A landscape with many valleys, sampled at points; each row gives a point and its height.
A ball rolls from a point to whichever of its 2 nearest points has the largest drop for the distance, and stops where none of them is lower. Distance is the straight distance between rows; heights are no part of it.
vokal: [114 188 104  88 121 119 139 112 185 125 126  95 124 135 123 179 198 122
 106 153 156  93 121 103]  (h 794)
Piduk: [113 124 125 126 101 115  87 114 185 134 141 142 126 117 141 156 181 111
  65  88 100 167  79 109]  (h 490)
mos: [103  76 131 174 145 165 120 133 125 173 100 153 149 110 110  96  95 133
 146  66  78 148 127 155]  (h 390)
pav: [143  87  97 112 203 113 172 134 130  96 164 157 129 110 135 179 100 129
 149 142 203  83 156 150]  (h 508)
mepib: [143  83  66 128 154 119 115 166 137 177 117 115 204 112 107 107 112 147
 188 124 126  90 129 139]  (h 467)
pador: [156 141 113  89 141 111 134 141 130  67 149 131 121 109 152 171 124 131
 137 197 201 114 139 129]  (h 654)
kom: [178 112 101 109 107  66 121 126 101  70 160 137 106 133 165 175  93 123
 130 124 130 153 145 116]  (h 456)
nalu: [ 94 155 133 135  77 124 176 144 194 180 101  62  76 170  72 104 191 160
 132 136 113  94 162 127]  (h 503)
Non: [112 135 197 189 132 159 141 129  83 119 108 141  83 149 115  67  61 129
 139 158  97 165 150 142]  (h 536)
ful: [153 139 129 112  88  96 112 133  79  61 139 124 107 143 161 149 105 132
 146 188 128 154 124 111]  (h 662)
sulu: [158  77 150 171 155 115 137 125  77  81 137 175 101 136 140 105  31 117
 141 130 109 173 154 152]  (h 587)
Puba: [ 67 118 118 150 138 157 121 114 192 190 108 140 154 121  97 145 186 112
 108  65  97 121  93 123]  (h 652)
Sevet: [107 149 207 166 107 151 144 125  76 116 119 120  62 168 108  79  76 130
 130 184  91 145 160 137]  (h 509)
vemed: [124 107  56 120 122  91 148 153 208 153 130 105  73 141 139 179 162 106
 121  71 127 115 158 106]  (h 711)
Vusam: [174 142 137 125  92  96  95 121  58  65 147 145 147 129 151 140  90 121
 134 159 109 196  90 118]  (h 284)
zal: [128 118 194 151 164 176 128 142  84 121 127 157 143 119 105  64  75 139
 146 174 141 141 130 152]  (h 423)
biru: [177 131  80 100  93  98  80 127  90  88 126 123 164 114 160 140 124 144
 146 171 143 150 107 126]  (h 462)
dani: [165  51  95 143 150  88 168 136 137  97 148 161 114 106 147 147  41 137
 129 102 137 114 186 126]  (h 526)
ruvik: [148 110  74 105 165  97 145 132 157 118 151 143 143 104 150 194 140 119
 134 106 173 105 145 135]  (h 737)
pimon: [174 129  51  92 115  98  93 116 145 136 131 125 181  86 153 173 167 124
 113 104 142 143 109 122]  (h 750)
mog: [ 92 105 138 156 159 174 139 137 127 176  94 127 167 117  85 105 145 133
 168 100 116 102 131 154]  (h 257)
kefu: [145 104  61 117 139 103 120 177 146 169 111 106 170 123 125 125 130 141
 179 122 129  92 142 135]  (h 482)
pilo: [151 124 129 135 139 124 122 125 144 102 159 166 109 103 166 162 130 104
  74  99 143 183 116 120]  (h 799)
tefo: [159 139 128 102 108 110 116 140 109  73 135 129 121 125 165 140 117 140
 131 182 150 137 123 128]  (h 655)
kubu: [107  96  68 146 113 101 138 146 199 171 114 110  81 143 120 151 150 108
 130  56  94 121 149 112]  (h 702)
mafi: [117 128 136 105 188 131 167 119 108  89 139 160 119 118 131 134 148 125
 140 164 203  62 138 134]  (h 304)
tibi: [123 153  99 116  78  96 124 137 137 112 112  95 103 146 144 152 161 127
 152 135 111 124 123 113]  (h 394)
vol: [110  93 115 126 193 127 186 137 152 106 138 139  67 119 116 165  98 126
 155 136 187  86 196 149]  (h 493)
rofu: [114 182 140 123  53 100 137 124 121 103 127  75  78 177 126 163 148 129
 135 155  87 135 130  98]  (h 319)
Serig: [109 177 169 105  90 136 146 122 149 128 131  73  83 163 117 119 158 148
 108 165 133 103 147 120]  (h 408)
dimi: [124  99  99 132 120 102 151 151 140 113 117 112  66 149 144 153  97 132
 164 118 136 115 182 129]  (h 335)
Lavoz: [113 131 126 138 126 152 100 116 148 163 106 142 177 100 124 126 158 124
 127  87 100 142  94 134]  (h 614)
refas: [127  99 113 140 117 106 147 131 118 102 124 129  72 140 141 155  85 123
 150 118 111 137 174 125]  (h 307)
vodis: [165  94  94 111 170 142 125 140 103  90 148 133 189 118 114 122  93 143
 173 192 204  98 121 137]  (h 524)
geso: [ 94 161 175 103  83 142 151 131 141 180 123  51 126 173  66  62 181 166
 132 162 125  91 163 133]  (h 564)
gof: [129  69 127 171 123 132 123 142  85 143 107 136 137 142 110  99  60 144
 185 110  77 131 145 145]  (h 301)
rozif: [152  86  92 121 131  98 137 132 139 119 144 135 120 116 156 158 100 131
 133  84 124 134 152 124]  (h 427)
bafam: [ 93 163 158 118  73 129 174 128 163 169 119  53  82 176  70  81 177 163
 133 156 119  89 173 139]  (h 539)
Perof: [109 120 124 119 160 133 185 134 162 105 137 134  64 123 131 175 117 122
 135 128 173 108 181 137]  (h 483)
voz: [145  73 100 129 169 120 141 122 149 129 158 169 139 100 140 171 110 112
 106  59 141 139 141 132]  (h 628)
Kubi: [159  62  89 121 184 101 165 142 138  96 163 162 143 103 137 159  62 142
 145 138 186  98 171 148]  (h 513)
viro: [133 141 123 118 159 132 121 103 131 114 150 160 159  89 142 160 152 111
 106 122 154 148 101 131]  (h 629)
tos: [144 151  92  96  97 101 105 135 136 113 113 107 131 121 151 148 155 139
 144 152 137 131 127 121]  (h 422)
vad: [143 193 158  96  82 108 109 109 122  84 150 103  87 145 178 147 136 130
  93 181 124 145 106 104]  (h 371)
zedek: [106  97  78 153  95  88 151 129 160 138 121 109  45 166 106 174 124  96
 140  73  80 146 183  94]  (h 347)
Boguz: [142 122 148 132 133 131 134 132 122  87 130 148 104 110 159 135 100 121
 127 139 136 153 133 139]  (h 232)
Zibo: [ 87 109 115 170 104 155 111 141 159 199  87 119 161 127 103  93 155 130
 153  62  65 137 106 136]  (h 707)
natam: [134 167 186 147 109 134 110 125  81 108 134 134 111 151 149 102  92 134
 117 167  97 161 102 126]  (h 349)
Kave: [145 106 183 182 158 147 132 137  71  84 126 171 103 135 133  67  27 120
 149 173 135 175 138 157]  (h 570)
sog: [120 120  95 145  82 105 111 163  95 165 101  89 145 165 100 118 138 121
 200 125  76 113 131 126]  (h 453)
batal: [110 188 181  81 155 139 170 106 146  98 163  97  73 157 127 144 150 126
  83 178 177  90 156 123]  (h 452)
Zaz: [ 87 173 192 118 143 181 127 106 129 168 129  91 142 148  92  93 162 143
  95 128 115 114 114 137]  (h 495)
Tetog: [ 97 148 128 134 142 163 123 128 127 198  87 107 203 115  69  92 186 133
 152 116 111  81 108 136]  (h 611)
pobo: [124 166 105 126  69 127  78 110 132 148 103 110 174 125 141 120 173 130
 110 107  71 152  72 114]  (h 745)
voru: [129  90 123 115 192 131 175 140 124 104 145 145 109 119 115 160 103 129
 168 159 199  71 170 148]  (h 502)
lige: [164 117  59 115  89  89  95 128 127 148 118 110 160 125 139 149 154 111
 137  76  83 145 105 109]  (h 400)
Boze: [ 93  97 100 155 105 125 131 129 182 161 101 124  91 139 122 140 145 110
 127  65  85 141 138 120]  (h 688)
dugi: [114 171  96 116  64  85 142 136 146 110 110  81  69 166 127 165 166 135
 143 139 102 126 137 101]  (h 363)
Zoleb: [162 138 130 125  92 110  96 112  93  82 139 151 130 118 166 146 124 112
 109 117  94 187  91 112]  (h 776)
nufi: [148 164 106 112  60 115  69 102 107 127 116 113 161 127 150 138 153 131
 120 135  78 162  79 107]  (h 760)
Lirak: [119 192 188 140 203 150 134  92 108 127 164 173 124 121 140 117 130  93
  65 133 166 130  76 133]  (h 238)
zela: [160 140  94 102  81  90  93 128  99  87 132 113 132 130 158 162 134 132
 144 152 115 145 115 111]  (h 444)
mosu: [130 147 130 103 106 129 121 151 131 111 118  99 137 129 131 127 141 145
 151 185 153 104 141 120]  (h 434)
babaf: [109 120 111 151  88 143  96 128 132 173  96 119 165 130 124 102 151 127
 145  67  54 146  94 129]  (h 676)
Kazov: [125 175 186 127 181 163 112 106  97 129 146 150 155 121 116 107 123 121
  93 151 141 137  91 141]  (h 184)
rab: [164 172 185 135 137 121 145 132 121  65 158 172  86 124 173 133  74 112
  91 176 166 182 123 133]  (h 615)
deti: [156 122  61 114  94 106  77 144 112 163  95 101 197 121 133 121 147 138
 169 133 101 122 105 125]  (h 448)
guko: [118 115 190 200 154 151 141 129  87 107 108 167  80 135 119  63  40 127
 149 154 105 175 161 159]  (h 555)
vukuv: [129  67 114 142 152 144 148 162 121 129 120 114 116 142  99  93  66 150
 195 162 171  94 181 140]  (h 504)
Bafun: [107  95 147 136 157 178 120 142  82 165 102 131 209 119  71  65 131 144
 191 161 150  88 112 142]  (h 412)
zar: [124  94 116 132 135 149 136 166 121 146 111 108 146 139  98  95 104 152
 196 149 159  87 160 145]  (h 491)
Sug: [158  80 131 167 110 118 112 118  87 118 143 169 114 122 129 143  92  98
  97  54  68 191 119 106]  (h 779)
Lurok: [154 191 164 115  90 107 104 118  90  76 152 128 108 145 177 135 106 126
 105 183 118 159 100 115]  (h 342)
noza: [102 141 203 112 154 164 163 127  97 117 144 119 119 143  94  79 109 139
 127 202 178 105 165 132]  (h 445)
kir: [125 179 115 112  80 127  96 123 156 144 103  99 144 128 136 127 173 138
 120 137 108 119 100 115]  (h 281)
mis: [ 84 128 171 120 102 166 160 144 110 172 117  85 160 157  58  44 152 162
 161 176 149  83 173 138]  (h 327)
mifat: [172 164 180 121 145 122 127 133  96  70 156 160 124 125 161 107  76 124
 108 202 171 171 112 140]  (h 622)
bil: [124 114  79 113 135 106 151 140 196 126 143 121  84 121 146 191 151 112
 117  86 155 121 161 118]  (h 718)
Mise: [126 108 136 135 117 120 139 138 112  89 122 134  77 136 145 128  91 134
 153 143 130 136 158 140]  (h 274)
bamo: [ 96 125 139 157 134 173  97 118 136 183 108 146 189 104 112 107 145 132
 127  74  80 156  81 142]  (h 583)
mozo: [191 100  87 111 124  92  93 128 114 104 142 146 187  94 158 152 120 137
 105  80 132 143 117 119]  (h 762)
tupof: [ 92 125 164 123 145 181 125 138  92 163 105 120 198 128  73  59 145 150
 161 165 144  87 126 140]  (h 388)
dinot: [159  81 100 120 163 150 124 150 114 109 142 123 183 119 115  99  75 153
 185 169 185  93 127 146]  (h 520)
losa: [157 146  53 109  81  81  95 135 142 151 103  99 151 141 134 149 176 114
 145  99  85 137 108 104]  (h 380)
vitev: [145 101  81 119 175 128 123 127 129 143 130 145 203  93 129 157 134 124
 145  97 151 110 117 145]  (h 589)
Tefu: [114 123 107 137 108 142 110 124 170 163 110 120 148 118 132 131 172 118
 127  78  95 145 105 124]  (h 635)
dofom: [111 107 128 135 199 158 140 116  97 147 114 159 177 106 103 110 144 135
 168 123 159  72 108 148]  (h 567)
mil: [ 68 134 171 116 132 165 175 122 108 170 124  96 141 149  62  70 160 144
 148 158 156  75 168 145]  (h 299)
Vodib: [158 120  62  94 143  98 124 136 160 132 140 122 168 100 143 176 152 125
 129 103 152 116 133 125]  (h 742)
fabu: [114 162 187 128 108 154 132 134 107 121 117 106 108 143 124  97 114 144
 131 166 119 121 132 137]  (h 323)
Tif: [105 152 184 128 191 163 149 111 105 128 141 161 141 119 119 108 131 115
 111 143 151 112 108 135]  (h 218)
Kab: [112 163 215 131 102 143 145 123  92 116 136  93  60 178 123  76  89 139
 114 186 125 126 164 138]  (h 480)
Kezu: [101 159 188 115 200 165 149  97  88 139 138 155 138 126 115  76 145 121
 111 151 164  84 115 137]  (h 240)
nodan: [144 177 186 140 163 141 110 115 108 116 158 171 144 109 154 117 102 118
  78 145 146 190  84 139]  (h 179)
Pefuv: [158  74  71 126 117  72 151 138 143 137 134 141 106 125 141 162  93 118
 128  58 113 120 159 106]  (h 413)
Kos: [ 76 133 164 109 167 154 172 111 102 147 127 126 139 147  86  74 160 131
 141 166 173  53 158 139]  (h 275)
rara: [156 163 165 129  94 116 103 128  64  82 139 141 128 139 157 117  99 126
 124 180 108 182  96 121]  (h 313)
Pavun: [ 83 149 134 147  80 134 153 126 201 179  97  84  70 172  92 124 190 148
 114 115  99 110 134 115]  (h 447)
resit: [119 142 150 137  89 129 122 128 105 110 117 115 100 151 135 128 116 130
 145 138  91 138 122 119]  (h 188)
ziv: [155 103 149 172 143 115 146 120  97  83 133 176  82 125 149 121  55 108
 116 121 114 191 147 144]  (h 595)
lala: [191 114  61 109 103  95  88 122 120 121 132 126 183  97 163 153 142 124
 112  88 120 147 107 112]  (h 757)
zubes: [153 127 164 157 155 125 147 125 112  74 147 184  75 119 161 127  59 103
  96 134 147 192 142 152]  (h 603)
kena: [174  60 100 140 164 116 131 125 146 142 156 164 177  84 133 159 104 119
  93  43 133 146 123 116]  (h 637)
bavob: [ 96 144 146 112 165 159 141 105 101 151 111 133 170 127  91  91 173 132
 134 153 152  59 114 132]  (h 569)
Defa: [108 181 186 122 124 177  95 109 120 170 121  97 163 135 108  86 151 146
  99 130 102 130  99 130]  (h 463)
sota: [ 81 130 190 138 173 175 154 116  95 152 122 140 145 125  84  77 130 132
 135 142 141  88 134 148]  (h 530)
pigof: [150  91  71 108 181 102 134 141 131 129 147 138 189 113 124 155 113 136
 166 142 180  75 145 139]  (h 340)
liled: [102 182 160 134  71 142 103 111 143 173 103  76 131 168 117  95 172 155
 118 130  69 122  97 120]  (h 660)
lik: [125 148 205 139 146 167 128 137  99 124 129 146 128 126 134  77  91 141
 122 166 121 148 120 143]  (h 399)
Nedeg: [119 127 102 136  85 124 107 127 141 152 101 109 133 137 133 128 158 121
 137  80  77 141 105 114]  (h 653)
fal: [138 121  58 123  93  68 142 163 133 147 122  98 106 166 114 160 130 114
 166 102  82 116 162 105]  (h 397)
gimam: [ 99 172 181 108 131 142 171 119 154 117 142  90  71 156 117 140 144 135
  99 164 153 100 166 125]  (h 437)
nuf: [123 167 163 134 200 139 149  84 110 116 154 189 126 111 152 124 146 109
  85 144 174 103  83 137]  (h 261)
Vov: [ 70 137 148 149 112 163 152 116 198 187 100  97  97 160  84 128 170 141
 110 101 107 113 130 128]  (h 374)
galin: [108 166 149 124  85 145 113 136 137 171 100  73 144 147  90  86 169 157
 139 138  96 101 119 128]  (h 621)
gog: [128  99 101 135 185 142 135 120 117 143 128 159 187 102 107 144 141 135
 156 102 153  86 117 154]  (h 579)
sege: [111 161 166 139  93 133 103 103 134 122 143 129  92 149 160 130 133 115
  72 118  78 179  81 105]  (h 821)
nagik: [160 106  65 121 101 101  84 134 112 165 109 120 187 119 138 127 132 131
 156  87  77 131 104 121]  (h 421)
vun: [117 118 100 131 125 128 146 179 139 168 100  93 133 142  93 104 145 144
 186 144 145  79 168 137]  (h 470)
furav: [ 95 113 138 143  86 127  91 113 179 147 125 144 104 135 133 139 169 112
  72  73  70 172  86 103]  (h 521)
semo: [114 118  92 137 107  96 161 137 160 119 116 102  37 155 135 161 122 124
 152 106 124 119 188 123]  (h 364)
loren: [180 128 142 143 118 107  91 119  54  78 143 158 157 122 162 112  86 132
 120 135 108 201  88 136]  (h 256)
vike: [143 194 195 127 183 137 135 108 109 112 170 167 126 117 146 129 113 106
  71 155 165 162  93 136]  (h 213)
Supu: [ 84 131 187 128 127 187 141 139  87 180 111 101 173 143  58  47 132 157
 155 165 129 101 147 143]  (h 359)
Rada: [130  85 133 153 126 134 129 136  99 120 120 145 122 123 129 111  76 135
 159 116 105 142 139 151]  (h 248)
keru: [105  92 126 162 151 165 125 145 130 178  91 132 169 118 102  98 117 143
 170  84  92 122 132 162]  (h 325)
Rodu: [ 88  87 102 166 123 149 122 138 165 194  88 121 137 127 105 108 139 122
 147  40  64 129 130 137]  (h 733)
sor: [128  75  71 132 133  94 155 131 195 147 141 136  67 122 134 175 111 105
 111  53 120 116 179 104]  (h 379)
Vapob: [171 145 155 144 136 126 111 129  81  83 143 173 151 105 164 105  88 127
 105 143 134 196  94 144]  (h 221)
sukun: [131 123 113  97 189 123 143 114 106 107 134 146 145 112 118 135 147 132
 160 176 208  55 130 136]  (h 317)
suk: [143 102  94 109 162 106 157 132 163 106 164 151 107  96 153 203 128 114
 109 101 171 127 151 128]  (h 732)
sed: [113 129 143 122 145 132 186 143 159  92 130 117  45 127 128 158 116 134
 133 157 176 101 197 132]  (h 472)
lomeg: [136 120 107 112 121 109 145 131 174  97 145 134  80 111 162 187 141 114
 104 101 160 145 144 120]  (h 725)
Netid: [155 135 113 100 129 114 132 138 139  84 141 130 125 104 161 167 133 133
 136 158 166 131 137 133]  (h 647)
Firet: [ 93 164 142 111 143 158 130 115 111 179 100 112 195 127  75  85 184 141
 144 145 135  70 117 128]  (h 586)
fiku: [129 130  78 128  99  89 154 172 149 138 111  86  87 163 125 145 145 139
 171 127 131  96 173 120]  (h 424)
pada: [154 144  77 103 119 117  93 111 149 121 140 142 173  82 151 186 176 117
  85 115 152 153  93 120]  (h 758)
Palu: [131 107  57 131  96  67 156 157 149 146 131  93  69 168 109 177 128 106
 158  83  77 123 184  93]  (h 378)
biku: [109  89  94 137 114  98 135 128 200 133 137 137  48 133 143 184 142 104
  92  69 117 143 162 107]  (h 348)
mida: [ 94 151 185 158 108 177 113 119 121 165 114 116 142 142 116  78 123 144
 117 111  66 143  97 131]  (h 471)
mur: [102  97  92 147  96  94 145 116 178 127 120 122  27 155 130 176 136  95
 113  80 100 152 164  99]  (h 309)
kinof: [149  97  73 126 167 126 101 114 128 152 140 158 210  76 138 159 145 122
 119  77 139 130 100 139]  (h 601)
desa: [200 110  77 101 104  81  88 120  83  73 142 129 173 114 164 144 105 139
 130 151 140 150 105 118]  (h 474)
rif: [110 149 172 118 143 147 173 132 144  95 129 121  72 137 120 135 124 130
 118 168 171 104 167 131]  (h 457)
Mok: [124  93 109 134 151 128 143 125 167 129 143 156 109 100 141 166 126 118
 108  74 137 140 138 139]  (h 618)
remu: [101 164 177 143 114 159 110 116 141 154 121 107 133 131 129 102 138 145
  99 126  95 142  94 124]  (h 411)
kof: [121 184 196  81 166 142 154 110 113 100 158 114 101 152 123 119 136 117
  90 197 180 106 144 127]  (h 461)
Nera: [109 162 219 105 154 155 161 125  91 109 161 104  97 159 104  74  98 132
 107 209 173 120 169 139]  (h 455)
vev: [172  96  49 109 138 119 100 159 120 147 125 102 211 123 112 102 111 145
 190 179 169  84 121 122]  (h 369)
teg: [152 142 120 107 138 132 118 120 132  96 146 136 154  95 162 164 143 129
 110 142 156 143 111 133]  (h 638)
muda: [ 68 102 150 154 117 147 104 119 189 163 120 154 101 125 124 142 154 113
  67  69  87 162 101 123]  (h 556)
kuf: [114  97 109 158 103 126 116 126 137 154 111 126 116 137 124 129 132 114
 138  56  71 152 121 122]  (h 670)
gifud: [175  69 117 152 117 116 104 119 103 126 138 164 138 111 140 137  99 108
 102  45  85 165 107 112]  (h 773)
zabif: [131 176 198 133 150 161 110 115 120 132 146 147 140 119 138 101 102 121
  86 138 121 171  93 135]  (h 124)
dedu: [160 115  66 110 114 114  91 162 118 149 106  99 184 127 122 106 128 154
 186 173 148  98 123 123]  (h 387)
tofi: [107 170 150 105  77 145 124 133 134 186 107  53 157 158  77  56 185 165
 135 168 118  92 147 130]  (h 588)
tetu: [120 156 147 118 109 123  86 108 163 121 157 147 129 110 159 153 164 116
  46 114 121 176  77 111]  (h 458)
lek: [120 150 181 143 120 155 123 126 109 115 122 135 105 129 140  98 101 132
 113 150 103 149 121 138]  (h 368)
zotum: [ 81  64 117 175 132 157 121 123 172 192 104 144 112 118 111 119 132 109
 118  34  76 145 133 135]  (h 753)
sipo: [184 103 111 124 107  98 110 118  90  88 142 156 128 118 165 154 114 111
 111  97 108 175 113 117]  (h 781)
Vira: [128  58 123 176 144 141 128 128 100 159  97 151 144 121 116  91  58 139
 157  68  66 140 143 153]  (h 351)
Nutek: [ 82 121 148 148 121 151 129 116 182 143 130 143  93 125 131 142 150 117
  85  93 105 153 110 122]  (h 584)
Piron: [165  50 102 138 178 101 166 138 142 106 162 168 145  95 135 154  47 138
 124 105 163 110 173 144]  (h 519)
Mukis: [108 134  85 140  82  92 158 146 160 132 112  83  52 168 128 164 153 122
 153 107 116 116 167 109]  (h 393)
roba: [101 126 149 126 191 168 143 100  98 151 107 162 170 110 106  83 164 124
 143 119 154  60 106 146]  (h 557)
busa: [196 113  90 103  99  67 103 123  84  66 148 135 135 120 171 168 107 126
 121 137 140 155 122 117]  (h 465)
ranub: [137 115  96 102 181 116 139 133 121 109 135 139 152 116 116 157 137 136
 168 164 191  83 142 138]  (h 326)
fir: [122  93 133 134 155 163 110 143 105 147 112 134 193 111  98  92 112 146
 184 149 143 106 121 148]  (h 433)
zep: [111 145  89 129 147 146 120 135 151 189  97 113 189 115  89 129 196 122
 153 110 119  90 104 136]  (h 639)
Kunek: [114 130 195 125 175 172 149 135  83 115 134 141 148 131  91  73 101 134
 144 190 169 116 138 144]  (h 436)
Tegul: [152 158 182 154 158 131 149 124 126  86 160 191  86 114 155 128  71 100
  69 140 167 199 122 137]  (h 609)
Ruzo: [112 131 140 148  98 138 115 117 115 126 119 139 111 126 144 122 121 126
 122 105  79 164 108 124]  (h 75)
bagu: [153 145 156 146 132 129 120 119 126 100 157 174 112 105 167 138 116 104
  65 120 141 203  97 127]  (h 805)
zemel: [174 141  54  90  88  92  65 141 109 110 104 112 177 115 148 135 136 148
 149 180 145 124 108 121]  (h 478)
sima: [ 83 130 163 166 126 185 104 124 129 183 101 133 162 120 105  82 134 142
 123  84  66 148  92 146]  (h 535)
Fip: [162 104  92 112 107  94 129 136 126  92 138 137 107 117 167 162 107 126
 137 114 131 140 138 123]  (h 441)
Voki: [177  92 114 133 132 101 137 126 127  87 157 165  88 109 176 167 106 101
  80  88 135 176 133 120]  (h 795)
Tepo: [ 92 126 135 145 134 160 142 137 153 164  94 117 140 119 104 117 148 134
 146 103 113 113 129 139]  (h 154)
vuz: [189  75  93 131 125 100 104 120 113 117 138 154 160  92 152 147 111 122
  97  56 119 155 116 113]  (h 767)
Vudub: [151 166 134  80 125 115 134 141 119  70 144 112 112 120 147 148 130 135
 128 233 202 102 144 116]  (h 658)
taze: [106 171 153 126 103 147 122 118 156 145 117  97 130 135 128 122 158 136
 103 135 107 126 110 115]  (h 354)
Vego: [176 137  46  96  91  88  74 139 113 138 105 107 189 114 142 135 146 134
 152 142 124 125  98 122]  (h 469)
nisid: [162 161 106 112  72 104  75 103  96  95 131 135 147 111 167 149 152 120
  98 131  98 181  78 101]  (h 770)
zeg: [158  79 153 169 157 132 134 135  88  78 135 165 114 133 136  72  30 134
 151 153 132 163 144 168]  (h 578)
Tad: [195  79 111 138 118  81 123 118  91  84 156 156 119 123 153 175  86 108
 102  76 105 168 128 104]  (h 786)
daf: [136 167 134 104 102 115 106 108 161  97 156 130 105 115 174 171 162 114
  59 128 133 167  91 104]  (h 426)
zemak: [109 162 216 120 135 149 165 128 112 110 140  98  55 166 117  87 100 130
 101 196 157 123 184 140]  (h 464)
gan: [103 143 108 117 121 125 125 118 200 136 138 128 119 119 130 175 182 112
 100 100 139 127 109 117]  (h 778)
Febo: [139 118  94 126 174 135 107  90 119 131 146 174 192  85 139 161 164 111
  95  97 150 133  83 140]  (h 616)
ven: [113 188 159 113  64 116 138 113 137 117 124  62  64 178 129 138 161 141
 108 160 105 119 131 110]  (h 367)
lig: [ 76 115 137 162 153 182 116 116 164 193 109 153 175 111  96 118 161 117
 129  69  90 130  92 138]  (h 620)
vezuz: [121 161 165 122 197 143 172 101 116  94 158 178  97 115 143 138 136 101
  98 154 192 106 120 137]  (h 279)
midon: [ 93 102 126 143 138 135 136 124 188 134 131 147  92 113 133 159 140 109
 101  78 120 147 133 123]  (h 604)
mim: [139 172  77 103  64 101  84 129 141 146  95  91 155 135 136 142 185 128
 136 137  92 135  94 111]  (h 344)
beboz: [142  84  95 127 166 143 109 151 118 156 120 135 212 115 102 103 106 149
 188 137 154  89 126 147]  (h 451)
Navus: [ 77 151 186 121 164 176 154 107 111 156 125 118 142 143  81  86 155 130
 117 134 125  82 127 136]  (h 517)
Vudez: [ 72 132 126 153 139 165 153 130 183 187  96 110 131 140  78 126 179 127
 139  95 117  90 130 134]  (h 276)
dar: [126 169 181  77 139 139 148 126 113  93 151  99 117 147 117 115 129 134
 115 217 186  96 154 120]  (h 466)
Nutuv: [126 162 154  87 137 144 132 128 118 106 132 111 145 122 122 124 143 142
 130 197 175  99 138 123]  (h 454)
setag: [ 82 124 181 138 188 181 154 105  87 163 109 161 167 120  91  61 149 130
 135 129 135  76 111 147]  (h 543)
Lozun: [132 121  70 136  89  81 128 164 113 164 103  90 125 163 109 138 133 121
 181 110  81 113 148 115]  (h 418)
Lov: [120  92 136 159 129 144 121 125 110 128 118 156 113 118 140 113  99 121
 132  85  83 162 124 141]  (h 183)
duka: [126 127  91 125 100 107 137 180 142 149 105  75 108 152 114 109 156 152
 185 149 142  85 163 126]  (h 449)
fepiz: [138  63 119 137 174 157 141 153 114 113 135 130 154 126 104  87  47 151
 187 167 181 100 151 147]  (h 512)
ral: [144  76  61 140 126  79 161 141 176 158 131 136  89 122 131 158  94 111
 126  51 100 106 182  96]  (h 396)
lugam: [101 173 131 118  83 144  73 104 165 167 119 105 153 133 131 117 173 135
  82 113  80 151  70 114]  (h 721)
poge: [ 97 168 163 130  84 149  82  99 158 166 117  92 125 165 127 112 165 145
  80 117  69 144  71 112]  (h 696)
fisen: [124 150  98 113 115 124 108 118 164 120 137 131 142 101 158 167 171 120
  97 112 137 149 102 117]  (h 768)
Sak: [146 195 147 100 102 120  95 107 148  98 159 120 109 130 183 159 144 121
  64 162 127 160  91 106]  (h 401)
tusa: [107 169  92 106 117 116 130 121 213 143 126 105 123 135 121 177 203 115
 101 125 140 116 109 101]  (h 787)
Lum: [123 160 172 150 117 133 103 114 140 124 160 161  97 126 157 133 117 106
  51 114 110 201  86 117]  (h 812)
zan: [123 142 155 106 202 128 178 113 112  72 146 172  99 114 139 150 132 113
 123 167 211  79 136 143]  (h 292)
rasi: [148 138  86 101  99 115 102 159 131 133 111  92 153 126 130 118 153 142
 173 179 157  96 132 120]  (h 410)
seze: [107 152 143 140  74 110 143 134 103  92 120  98  72 163 122 165 117 127
 145 151  90 147 143 113]  (h 263)
nor: [153 123 147 140 127 122 122 135  94  90 140 156 125 119 161 122  93 129
 123 133 120 171 110 134]  (h 259)
kufan: [168  88  46 109 162 102 119 163 141 147 140 124 196 115 120 128 102 144
 179 148 172  78 143 125]  (h 353)
Besik: [ 90 146 180 104 189 156 166  95  89 136 133 136 137 139 109  66 147 133
 121 162 172  62 142 141]  (h 258)
Siti: [109 165 172 131  74 126 135 136 108 111 119  92  85 160 130 108 120 139
 138 167 106 118 140 124]  (h 267)
fime: [178  73 122 152 131  90 139 117 110  81 155 165  79 118 157 166  70  97
  98  87 111 176 158 112]  (h 790)

For each start below, name the point where the ball stops.
Piron: gimam
busa: mur
Voki: Tepo
fepiz: Boguz
Nutuv: zabif
poge: Tepo
Netid: kir
dani: gimam
Firet: kir
mepib: zabif
lomeg: kir
zotum: kir

For each start below, name every point that the ball comes to, in order.
dinot: fepiz vukuv zar vun duka fiku Mukis semo dimi refas Mise Boguz
ruvik: suk lomeg bil vemed kubu Boze kuf Nedeg Tefu Lavoz bamo sima mida remu taze kir
Lum: bagu pilo Voki fime Tad sipo Zoleb nisid nufi pobo lugam poge liled galin tofi geso bafam nalu Pavun Vov Vudez Tepo
dar: Nutuv mosu rasi dedu vev kufan pigof ranub sukun mafi zan vezuz nuf Lirak vike nodan zabif
Rodu: Zibo babaf Nedeg Tefu Lavoz bamo sima mida remu taze kir
vodis: ranub sukun mafi zan vezuz nuf Lirak vike nodan zabif
